A landscape with many peaks, sampled at points; each row gives a point and its height.
A climber steps from a point to whichever of its 2 nearest points has the largest rise for the distance, and stops where none of them is higher. Distance is the straight distance between rows; heights are no part of it.
Z673 h=5.19: [82,105,113,91,109,83,120,133,49,130,104,68,104,102,105,122,94,90,105,121,83]
Z807 h=7.92: [104,98,95,63,52,94,59,89,95,84,62,113,78,97,158,82,125,119,96,82,109]
Z495 h=2.86: [78,85,105,122,147,126,85,97,107,111,115,121,115,80,108,110,92,103,82,99,116]
Z969 h=8.89: [108,108,72,107,61,111,102,99,121,129,116,101,105,104,92,104,118,82,99,80,137]
Z810 h=3.97: [79,87,97,108,129,92,117,76,81,93,88,106,134,134,93,83,85,77,106,119,67]
Z390 h=5.70: [103,107,86,75,59,97,114,124,63,136,79,91,94,126,107,99,122,94,121,132,63]
Z758 h=3.17: [74,136,133,106,121,94,97,90,88,112,78,100,91,111,127,72,107,89,71,97,67]
Z726 h=1.92: [132,110,86,117,141,81,101,99,102,96,102,91,87,90,108,85,92,114,73,94,117]
Z802 h=4.85: [76,97,123,80,82,79,95,99,112,99,109,133,106,100,104,98,121,109,88,100,62]
Z87 h=0.62: [115,89,101,125,114,130,86,99,119,106,125,102,93,108,108,76,122,91,86,126,124]
Z793 h=6.86: [112,98,76,75,80,147,88,111,121,91,110,105,94,83,96,93,107,94,122,90,109]
Z964 h=6.78: [83,112,75,110,66,110,134,104,82,122,85,99,117,118,94,118,106,86,110,106,99]
Z672 h=2.69: [74,123,73,119,90,108,132,97,110,79,107,83,128,97,109,115,82,94,71,86,77]
Z883 h=7.32: [127,96,81,85,80,78,126,93,140,96,113,75,117,102,97,109,72,84,100,57,133]
Z370 h=7.08: [99,87,106,95,119,114,102,61,79,110,81,112,96,104,67,76,104,112,99,106,105]
Z643 h=7.73: [124,121,99,104,99,150,71,112,83,93,83,96,66,102,88,66,97,108,105,124,81]
Z219 h=5.43: [75,88,113,79,113,93,101,103,95,123,122,92,129,112,94,95,99,50,86,83,134]
Z169 h=7.00: [143,88,123,84,111,96,94,122,100,109,86,103,70,103,81,97,81,148,72,109,94]
Z160 h=6.75: [121,89,74,82,81,87,110,95,146,90,120,114,116,100,117,92,88,108,88,62,116]
Z282 h=5.58: [96,81,86,104,125,80,112,99,100,102,106,70,101,72,76,123,74,113,69,79,90]
Z857 h=2.09: [90,116,69,126,107,79,102,104,96,116,96,128,125,124,80,90,112,103,77,106,83]
Z980 h=8.01: [119,118,107,87,82,132,54,123,110,101,71,147,84,97,139,89,105,120,85,105,101]
Z22 h=1.74: [128,139,89,104,115,72,104,108,98,82,95,90,69,77,119,87,104,128,97,82,100]
Z919 h=5.33: [81,83,121,102,130,90,106,133,49,118,115,60,80,85,112,136,72,106,101,91,108]
Z431 h=1.02: [89,65,126,129,122,104,117,76,81,94,138,70,96,101,106,101,98,117,84,120,97]
Z531 h=1.37: [109,102,96,119,98,75,108,111,101,70,131,99,105,110,97,80,108,103,125,120,73]
Z55 h=6.60: [140,82,133,88,117,96,94,87,128,113,105,100,66,73,100,109,74,146,96,87,117]
Z730 h=4.86: [80,118,69,68,101,118,104,106,85,106,123,104,140,99,108,83,96,54,91,94,106]
Z801 h=7.54: [95,90,91,89,94,113,87,70,91,100,82,130,104,118,64,70,126,80,116,113,100]
Z347 h=1.01: [87,112,109,100,88,93,105,107,99,111,122,105,121,113,121,102,139,66,114,123,116]
Z283 h=6.05: [60,92,116,102,135,84,85,89,41,120,123,86,101,102,70,96,86,87,102,86,94]
Z507 h=2.70: [94,124,121,111,101,87,108,100,93,126,88,125,77,115,114,91,118,118,76,100,103]
Z812 h=1.25: [86,128,115,93,112,115,116,91,93,68,103,88,93,108,125,77,82,101,117,70,103]
Z792 h=0.72: [76,128,104,83,71,101,104,93,109,117,115,78,144,100,83,163,98,52,89,110,143]
Z704 h=4.43: [78,96,88,77,107,118,110,92,77,90,103,106,132,115,110,72,105,59,110,122,72]
Z577 h=5.50: [109,75,106,82,74,67,91,102,138,75,110,133,111,104,120,90,121,114,87,110,77]
Z457 h=7.94: [124,83,114,89,75,106,83,114,101,101,71,133,71,120,81,98,109,141,127,113,85]
Z406 h=6.74: [128,99,101,85,91,95,112,107,118,99,77,87,89,120,99,85,97,90,101,67,135]
Z634 h=0.43: [104,115,133,123,113,103,87,58,119,74,96,86,83,110,98,57,106,100,68,91,86]
Z216 h=5.11: [94,76,109,89,111,75,137,90,118,91,87,95,97,73,87,122,86,126,75,75,76]
Z271 h=7.62: [74,96,100,95,110,132,126,123,99,105,97,94,116,75,108,138,103,88,122,116,104]
Z715 h=5.89: [99,68,96,98,110,85,113,110,92,116,111,62,114,125,85,96,97,54,84,104,128]
Z394 h=0.79: [144,77,89,118,104,127,80,76,135,118,120,119,98,98,86,82,96,117,82,119,128]
Z954 h=8.31: [88,90,115,90,136,114,115,139,104,97,92,90,102,84,110,127,82,87,107,91,117]
Z302 h=8.72: [136,100,62,84,64,130,47,112,106,87,62,124,82,91,116,85,98,139,93,101,104]
Z663 h=2.46: [117,112,106,124,142,141,80,103,116,98,107,127,102,93,100,95,72,121,83,114,114]
Z482 h=1.15: [100,96,100,126,116,114,122,95,111,88,72,98,99,113,89,116,72,115,106,63,122]
Z252 h=6.99: [100,92,93,100,82,121,60,101,109,100,74,137,95,121,67,85,128,87,118,120,63]
Z299 h=6.96: [85,98,106,133,126,142,81,109,63,117,119,76,88,118,97,83,90,95,114,128,73]
Z525 h=6.35: [94,106,92,105,69,124,86,114,112,89,55,117,98,133,92,95,116,85,140,105,64]
Z440 h=6.14: [87,109,84,102,80,117,118,115,75,147,74,126,110,125,106,114,115,89,115,130,65]
Z586 h=5.42: [93,110,106,91,90,95,108,126,59,135,102,67,72,104,80,103,119,95,111,126,80]
Z707 h=6.10: [73,95,106,152,108,95,122,100,88,105,120,90,117,102,106,138,100,83,112,108,134]
Z398 h=6.30: [103,92,100,91,104,105,120,108,79,111,70,58,92,123,93,89,94,77,97,86,120]
Z948 h=7.87: [110,93,119,72,96,77,88,121,82,117,80,136,97,121,115,93,124,114,117,139,59]
Z787 h=4.10: [58,98,114,105,111,66,109,92,106,112,123,115,130,102,82,117,100,91,81,107,70]
Z321 h=2.40: [86,120,106,149,126,95,93,116,88,124,106,118,92,112,89,106,101,119,93,106,101]
Z517 h=1.65: [116,99,80,104,101,58,104,112,95,106,100,104,101,105,40,105,103,104,113,94,93]
Z136 h=8.23: [116,109,110,79,90,150,83,118,93,100,57,130,97,114,159,94,107,109,98,139,99]
Z102 h=1.09: [95,95,112,76,87,81,97,99,93,125,114,89,99,70,67,122,137,63,120,121,115]
Z64 h=1.55: [105,117,109,89,97,125,92,65,102,61,80,122,100,117,104,68,79,117,107,75,90]
Z470 h=4.46: [77,98,110,74,96,90,133,91,100,91,79,95,96,98,115,101,87,117,66,76,65]
Z518 h=5.71: [106,114,105,128,99,129,104,116,113,63,72,90,87,111,99,94,110,87,145,102,97]
Z204 h=2.19: [75,131,61,98,62,90,103,84,107,71,96,113,117,91,97,109,103,96,95,70,68]
Z512 h=1.22: [103,89,119,120,113,87,120,112,86,88,135,74,91,118,118,87,100,118,104,132,76]
Z454 h=6.59: [91,84,130,99,144,118,88,80,57,119,94,101,90,107,79,82,79,115,90,108,92]
Z543 h=7.83: [133,96,87,105,102,69,109,100,136,126,135,82,102,96,101,114,80,85,120,69,155]
Z247 h=8.08: [113,69,112,66,58,130,78,78,111,74,83,94,79,101,112,77,130,100,103,115,80]
Z310 h=1.83: [100,119,67,100,90,100,110,63,116,65,93,123,108,103,100,75,83,122,97,64,85]
Z103 h=5.90: [129,121,140,123,118,118,94,106,79,86,90,108,93,128,112,66,50,133,78,131,86]
Z92 h=7.36: [106,122,86,111,104,129,87,118,74,97,121,76,87,114,89,61,104,86,128,125,73]
Z600 h=5.72: [93,62,117,122,124,109,104,116,69,108,99,73,72,91,110,142,49,126,89,61,122]
Z230 h=0.86: [81,116,100,95,106,114,107,86,109,115,141,93,100,56,100,116,89,117,116,74,109]
Z358 h=3.56: [82,95,88,122,129,81,128,73,76,76,112,85,129,105,97,95,96,83,98,112,91]
Z829 h=1.20: [104,92,115,82,100,86,100,105,101,103,142,100,106,86,86,100,125,87,127,112,116]
Z860 h=8.21: [102,106,68,85,62,89,87,100,103,117,99,141,107,115,85,92,119,104,109,86,113]
Z866 h=1.41: [114,110,97,113,103,91,136,82,111,70,77,54,81,80,91,116,74,115,116,63,111]
Z695 h=7.56: [97,87,101,76,132,83,122,118,116,98,94,90,121,63,90,155,85,75,110,85,125]
Z432 h=1.52: [122,100,67,103,72,82,110,100,103,73,102,107,107,99,63,96,102,124,127,110,73]
Z254 h=8.18: [135,116,72,97,85,125,74,104,98,104,58,109,59,95,72,86,105,125,99,95,103]
Z221 h=0.66: [73,107,94,121,134,91,90,68,99,118,129,86,96,50,83,122,101,100,112,77,122]
Z916 h=1.04: [87,122,107,99,113,120,98,95,80,103,123,70,87,83,110,91,92,88,115,80,115]
Z510 h=6.41: [96,106,139,147,139,129,73,114,62,89,120,91,89,128,111,79,56,112,103,126,84]
Z369 h=6.07: [108,91,100,86,68,80,116,126,136,71,119,112,112,116,143,97,99,113,92,97,86]
Z392 h=6.57: [106,75,80,56,67,54,57,92,121,60,97,122,120,85,140,91,118,100,109,75,109]
Z717 h=7.22: [93,100,91,73,66,111,69,113,81,103,49,139,103,113,166,101,123,107,123,126,87]
Z689 h=1.58: [119,110,114,97,117,71,120,85,100,80,97,78,74,70,93,105,101,123,128,91,111]
Z848 h=7.34: [86,113,72,87,58,88,85,109,97,94,66,142,115,109,123,104,131,98,115,90,87]
Z207 h=6.18: [113,71,129,105,134,99,110,99,106,118,105,75,78,84,104,129,78,127,86,87,131]
Z330 h=1.84: [106,101,81,109,119,73,93,105,108,96,68,140,108,114,61,89,106,108,97,103,79]
Z749 h=2.17: [140,101,109,135,150,105,79,99,124,74,107,96,95,94,99,81,67,116,63,115,108]
Z955 h=3.48: [54,82,113,111,137,85,109,85,95,124,125,111,123,83,96,119,92,100,67,89,100]
Z926 h=5.82: [87,99,88,80,100,58,137,77,111,88,74,112,122,78,90,134,99,103,90,95,94]
Z923 h=7.21: [110,98,91,69,58,63,82,82,103,76,95,103,93,88,137,84,139,100,95,89,108]
Z112 h=8.50: [115,94,133,82,102,102,89,114,92,100,80,118,79,119,105,85,113,104,126,125,93]
Z496 h=1.05: [108,65,108,119,126,74,96,97,105,114,127,86,95,88,65,115,102,97,116,106,133]
Z854 h=6.95: [118,103,67,71,110,61,114,111,124,122,101,92,110,52,74,143,91,90,90,87,127]
Z93 h=8.90: [108,101,106,93,43,117,65,76,111,67,71,89,65,95,141,74,131,117,91,107,81]
Z566 h=7.43: [125,93,130,79,83,94,66,118,105,105,78,139,74,103,96,88,94,154,83,128,68]
Z942 h=6.71: [87,110,121,135,108,75,118,98,116,113,119,91,104,83,120,140,119,79,99,92,145]
Z656 h=0.92: [127,69,90,121,122,97,83,83,126,122,127,101,93,94,58,93,93,113,93,99,118]
Z70 h=7.30: [112,100,113,137,116,82,109,109,128,115,133,68,90,79,124,135,94,89,114,78,165]
Z292 h=3.15: [62,105,81,116,106,106,123,100,76,94,113,67,130,96,106,122,87,72,85,114,75]
Z355 h=7.44: [88,114,73,91,45,113,127,115,106,100,97,88,137,124,98,125,97,59,105,102,117]
Z607 h=3.81: [82,114,112,79,98,116,101,91,109,94,53,104,81,88,121,98,110,100,70,95,68]
Z713 h=0.91: [80,88,112,97,86,80,116,95,102,124,120,83,133,91,77,150,120,61,82,123,125]
Z218 h=7.03: [98,103,61,93,90,137,119,116,103,79,120,90,122,75,90,111,89,94,119,106,92]
Z666 h=8.32: [111,95,83,110,81,89,94,98,128,147,139,74,100,89,75,112,94,82,88,66,142]
Z784 h=6.48: [99,120,66,76,111,72,103,101,95,93,97,110,121,60,79,125,104,87,96,92,101]
Z290 h=0.73: [87,90,138,121,117,109,107,56,93,75,110,93,90,108,101,75,78,127,77,105,75]
Z94 h=0.78: [85,114,108,140,100,116,100,106,101,96,122,89,110,134,122,71,120,69,113,118,112]
Z8 h=7.78: [99,105,152,106,131,111,87,116,107,99,93,96,81,105,107,86,97,95,108,113,99]
Z7 h=8.13: [108,124,67,107,36,97,127,87,123,81,117,94,127,115,104,119,109,81,112,86,123]
Z225 h=7.40: [110,74,88,76,59,134,46,113,123,78,110,118,84,94,106,80,124,101,121,104,80]

For each start below, name the point where the climber stops.
Z431 => Z112
Z321 => Z112
Z204 => Z969
Z103 => Z302
Z749 => Z969
Z715 => Z969
Z673 => Z969
Z919 => Z112
